Points on a hilly landscape, in no order, each with its height.
From any point a ball rolls to the lowest of the 2 points nearest to it. It stops when none of these is lower. Distance is the straight distance between rows; heights are no part of it.
K261: 4  3  -11  7  -14  -19  2  -31  -14  11  11  2  -22  -3  -1  2  -1  10  -12  3  22  (h 296)
K317: 12  -7  -10  7  -12  -11  -13  -26  -13  9  8  16  -16  0  4  -4  7  22  -6  16  16  (h 383)
K156: 2  25  -7  6  -16  9  -9  3  3  18  1  -7  2  5  8  19  -7  8  -13  -21  9  (h 340)
K984: -5  24  -11  5  -8  13  -16  -4  24  10  0  1  -17  1  23  7  -2  8  -16  -8  8  (h 878)
K727: -12  23  -11  8  -7  -1  -12  -9  10  2  0  0  -34  -12  14  -3  1  3  3  2  -1  (h 835)
K989: -1  17  -2  3  -2  27  -5  10  1  12  4  -5  -2  -3  5  23  -12  9  -4  -5  10  (h 304)
K201: -19  6  -13  -15  3  15  5  12  -10  1  -4  1  -9  -9  0  -8  -16  -17  3  18  13  (h 628)
K788: 5  -7  -1  12  -19  -26  17  -38  -17  9  11  -3  -13  -9  -11  -2  -5  8  -19  -7  16  (h 385)
K472: 10  2  21  -13  9  23  -8  20  -5  -6  13  -13  14  13  8  7  -21  4  7  -12  1  (h 243)
K282: 7  -22  -1  -5  -18  6  -1  -12  -7  -13  -2  5  28  7  8  -4  12  4  -15  6  10  (h 384)
K648: -5  0  -2  -6  2  -17  6  -6  3  2  -4  17  -21  -11  2  -29  4  -13  -5  25  9  (h 464)
K800: 19  -10  3  6  -4  0  10  8  -8  13  -1  2  24  2  -14  0  -2  -3  -10  -7  7  (h 303)
K433: -3  -10  11  -3  26  9  7  12  8  -12  11  -9  5  2  -9  -9  -6  3  27  16  -10  (h 307)
K490: 2  -1  -11  -4  -16  15  0  -5  -9  -1  -2  -5  8  2  8  11  0  -7  -18  0  19  (h 482)
K224: 3  -10  -1  -5  -2  0  9  13  -17  -3  -6  -13  21  -3  -17  3  -1  -13  -4  -11  -3  (h 185)
K713: -3  -8  15  4  14  2  -6  7  12  -12  9  10  -4  1  0  -17  -4  15  25  11  -15  (h 295)
K729: 5  -4  11  -8  12  10  12  7  -22  -1  4  -8  11  4  -21  14  -8  11  27  -8  -14  (h 227)
K726: 18  7  15  -18  21  4  15  16  2  7  -7  -10  9  0  -37  2  -10  0  11  -3  -4  (h 487)
K67: -25  19  -13  4  13  -16  12  1  -8  -10  -12  -20  -17  0  -4  1  -6  -12  19  -21  -21  (h 498)
K9: -11  9  -3  1  0  -7  -10  5  17  0  -16  16  -21  -4  19  -23  -5  -19  -6  20  -5  (h 750)
K72: 4  -8  -3  0  0  -18  15  8  -1  7  4  -5  8  -5  -16  -8  9  -19  -14  -1  4  (h 332)
K263: 4  6  4  3  21  -1  -3  3  32  -3  3  -2  -2  7  -1  -4  9  5  1  -11  -17  (h 389)
K579: -17  2  -3  -13  2  6  6  12  -1  -7  -17  10  -4  -9  7  -18  -2  -23  -5  21  6  (h 691)
K943: -8  -30  -3  -5  -22  -8  11  -9  -24  -20  -7  -11  12  3  -5  9  4  -20  2  -9  -2  (h 643)
K602: -2  9  2  0  11  18  0  14  5  9  3  -8  -3  -5  -7  8  -10  5  12  5  1  (h 271)
K383: 1  18  1  -1  21  -29  11  6  6  15  -8  -10  -2  0  -24  -7  2  -4  -10  -23  -7  (h 293)
K266: 10  -3  -2  10  -10  -23  8  -14  -9  4  5  -5  4  -6  -7  8  8  2  -6  -22  0  (h 651)
K925: 1  3  6  1  7  2  -5  5  10  -15  -8  -11  23  11  2  2  6  -12  -15  -18  -13  (h 186)
K197: -1  23  0  7  13  -20  6  -1  19  16  6  -3  -10  -3  -12  -6  -1  -1  -11  -4  -3  (h 413)
K356: -18  1  -4  -1  3  -3  5  1  1  -16  -10  -12  15  2  11  -5  4  -31  -16  -6  4  (h 590)
K565: -8  -17  5  -1  -9  -9  9  -3  -27  -17  -3  -14  11  -1  -20  13  -4  -11  12  -20  -11  (h 668)
K752: -5  -14  7  1  13  -7  3  3  14  -17  10  2  15  5  1  -13  8  12  17  0  -24  (h 337)
K255: 3  8  4  4  -14  20  -13  -4  9  -2  2  0  9  8  13  20  8  10  -16  -6  4  (h 414)
K520: 13  3  8  -1  5  -26  17  9  5  14  -6  -6  13  -3  -26  -9  10  -4  -21  -16  -2  (h 76)
K268: -15  16  0  9  7  -25  1  -5  11  10  0  4  -24  -8  3  -11  3  -7  -7  2  4  (h 507)
K895: 5  -20  4  9  3  -14  5  -6  6  -12  8  4  20  6  -2  0  22  9  5  -13  -18  (h 390)
K543: -3  -9  0  -4  -13  7  -11  -8  4  -22  -5  9  20  6  23  -8  15  -10  -12  6  7  (h 455)
K561: 17  -25  -9  -7  -21  1  9  -12  -18  -2  4  2  11  4  -2  1  4  -5  -12  13  17  (h 288)
K990: 1  -3  4  2  -2  12  -12  -3  6  2  -9  27  -10  -4  22  -21  -7  10  10  26  0  (h 877)
K341: 9  -3  10  4  -5  -10  -7  6  -7  -8  -8  -13  26  -2  -11  10  6  -8  -13  -24  -10  (h 53)
K849: 10  -13  6  14  0  -25  -7  -6  19  -8  8  9  5  4  -3  -12  19  13  1  4  -15  (h 466)
K552: -8  -9  -9  -14  -20  8  9  1  -10  -10  -13  -4  10  4  6  -3  -4  -26  -14  8  18  (h 553)
K640: 0  -4  -7  -1  -8  25  -23  -14  -5  -6  -10  19  -13  -9  23  -10  -12  3  5  26  8  (h 852)
K222: 8  1  -5  9  5  1  2  -1  4  21  12  -3  -15  -2  -12  16  6  34  24  -8  -15  (h 193)
K801: 3  -11  19  1  5  19  -9  5  3  -13  20  9  15  6  5  0  1  22  13  8  -7  (h 261)
K804: -20  4  8  -1  -4  14  -19  2  8  -24  -11  2  11  4  24  -11  2  -15  -9  3  1  (h 510)
K864: -21  13  -7  -4  18  -32  12  0  12  -2  -8  -3  -16  -4  -2  -17  10  -20  -10  8  -3  (h 629)
K204: 1  -8  23  -7  11  24  -14  23  13  -7  22  7  7  13  12  -1  -15  15  12  13  5  (h 239)
K323: -3  5  2  -3  13  -12  0  5  28  -14  -5  -5  11  0  2  -12  12  -10  -12  -9  -9  (h 306)
K478: -4  -2  2  4  -5  -20  8  1  -21  0  -8  -13  1  -4  -13  15  -2  -1  0  -26  -4  (h 694)
K642: 0  -14  -7  5  -10  3  1  -10  -23  5  5  3  -6  -4  -2  26  3  13  28  -9  -13  (h 190)
K793: -14  15  -5  15  11  -28  5  -9  -5  -1  -3  -17  -14  4  -6  3  4  -1  17  -22  -22  (h 458)
K456: 5  -10  -2  18  -7  8  -4  -5  -11  11  7  -5  -6  1  0  29  1  34  21  -14  -15  (h 175)
K321: -22  16  -14  -7  -6  15  -2  8  -1  3  -5  -3  -26  -7  12  4  -15  -13  6  13  10  (h 589)
K160: 35  -18  3  6  -5  -8  9  1  2  10  4  13  23  4  -13  -5  15  6  -16  4  8  (h 449)
K584: 13  -12  -11  -3  -8  16  -14  -6  -4  8  -1  19  -7  -4  5  -7  3  14  7  21  14  (h 506)
K988: 11  -11  20  -11  19  9  7  14  -13  -1  10  -5  16  5  -18  -4  -11  6  24  7  -7  (h 263)
K763: 14  3  -13  2  -18  22  -11  -6  -9  9  -2  -2  5  1  11  23  2  12  -16  -5  10  (h 441)
K237: -2  -15  -10  -4  -4  -20  9  -13  -13  6  -6  21  -17  -17  5  -14  5  -6  6  21  7  (h 297)
K831: 13  -12  24  -5  9  20  -4  19  -12  -8  6  -5  27  13  -4  13  -14  13  4  0  -6  (h 270)
K649: -6  4  0  -10  -3  18  -1  5  10  -2  -7  4  -1  -3  10  -10  -3  -15  -14  18  16  (h 756)
K723: -22  19  -8  -8  22  -26  15  3  8  -9  -10  -16  -16  3  -6  -6  -2  -19  8  -3  -13  (h 558)
K411: 1  11  -7  7  5  2  6  8  0  23  8  -1  -18  -5  -16  10  -11  15  17  -1  -2  (h 228)
K795: 8  8  15  -11  27  5  5  5  5  6  0  -13  6  2  -21  6  -9  12  12  -11  -15  (h 446)
K770: 1  0  10  -16  6  29  -8  26  3  -1  16  -2  10  12  9  1  -24  -1  0  10  14  (h 209)
K115: -12  -14  -10  -8  -17  -2  5  -12  -18  -24  -5  -6  7  -2  11  2  4  -27  2  -1  8  (h 612)
K399: -14  6  -12  5  -13  16  -9  -1  -6  1  1  -4  -18  0  10  15  -5  0  13  1  1  (h 564)
K966: 0  19  -17  8  -15  3  -15  -18  3  15  0  7  -26  0  18  4  1  12  -3  -3  14  (h 857)
K701: 22  -20  -12  -1  -15  2  -12  -20  -1  -1  5  24  -2  3  10  -8  13  19  -3  15  5  (h 452)
K828: -20  1  6  -2  -5  10  -12  4  -3  -19  -6  -15  7  2  20  6  -3  -23  -9  -6  8  (h 547)
K971: -7  8  3  -11  12  -14  -3  6  18  5  -12  20  -10  0  10  -25  0  -16  -16  21  10  (h 644)
K540: -13  13  -10  0  8  -6  -9  4  12  6  -11  11  -33  -8  12  -8  -1  -4  10  17  -5  (h 805)
K435: 1  20  -2  4  0  4  -13  4  34  16  5  7  -20  -2  9  -6  1  2  -12  6  9  (h 900)
K940: 15  -15  20  5  9  12  -2  7  -3  -3  10  1  18  3  -9  12  3  23  11  -6  -13  (h 284)
K348: 26  -10  3  15  -19  -19  8  -15  -6  15  9  10  13  0  -9  2  13  6  -14  -9  7  (h 577)
K253: -2  1  -7  5  -8  9  -12  -2  1  0  0  10  -16  -8  6  4  -4  8  12  18  1  (h 545)
K179: 8  -10  -8  -2  -12  -9  10  -12  -11  5  3  10  -7  -5  -7  -6  3  0  -1  11  15  (h 150)
K272: 9  14  14  -1  23  11  -1  6  28  8  1  -6  10  7  -11  7  -1  13  9  -19  -20  (h 420)
K459: 9  8  1  3  -6  8  -8  6  7  8  -1  -3  11  3  3  20  4  3  -13  -26  -7  (h 382)
K306: -1  -18  5  2  1  17  7  3  -27  -2  10  -10  6  4  -5  24  -2  13  25  -5  -14  (h 206)
K610: -4  4  -3  -5  7  -5  15  12  3  -7  -10  -8  14  4  -6  -12  1  -24  -15  2  2  (h 495)
K448: -8  12  -2  8  17  -27  16  -7  -9  11  2  -12  -7  -5  -23  -5  1  -1  6  -14  -8  (h 394)
K859: -2  6  -9  -6  -7  14  -10  -5  -1  1  -12  19  -17  -7  17  -13  -2  -8  -12  26  15  (h 813)

Where does a ball stop that starts at each point below?
K435: K179
K478: K341
K115: K456
K859: K261
K984: K179

Call two points neighbours if one is among the 2 nearest of the other. Go from one point of each pair to the other, from neighbour to neighbour, staying as low as possible. Name the highest point that can't be avoided.
K713, K341: K726
K713, K261: K266
K520, K179: K356
K713, K456: K433
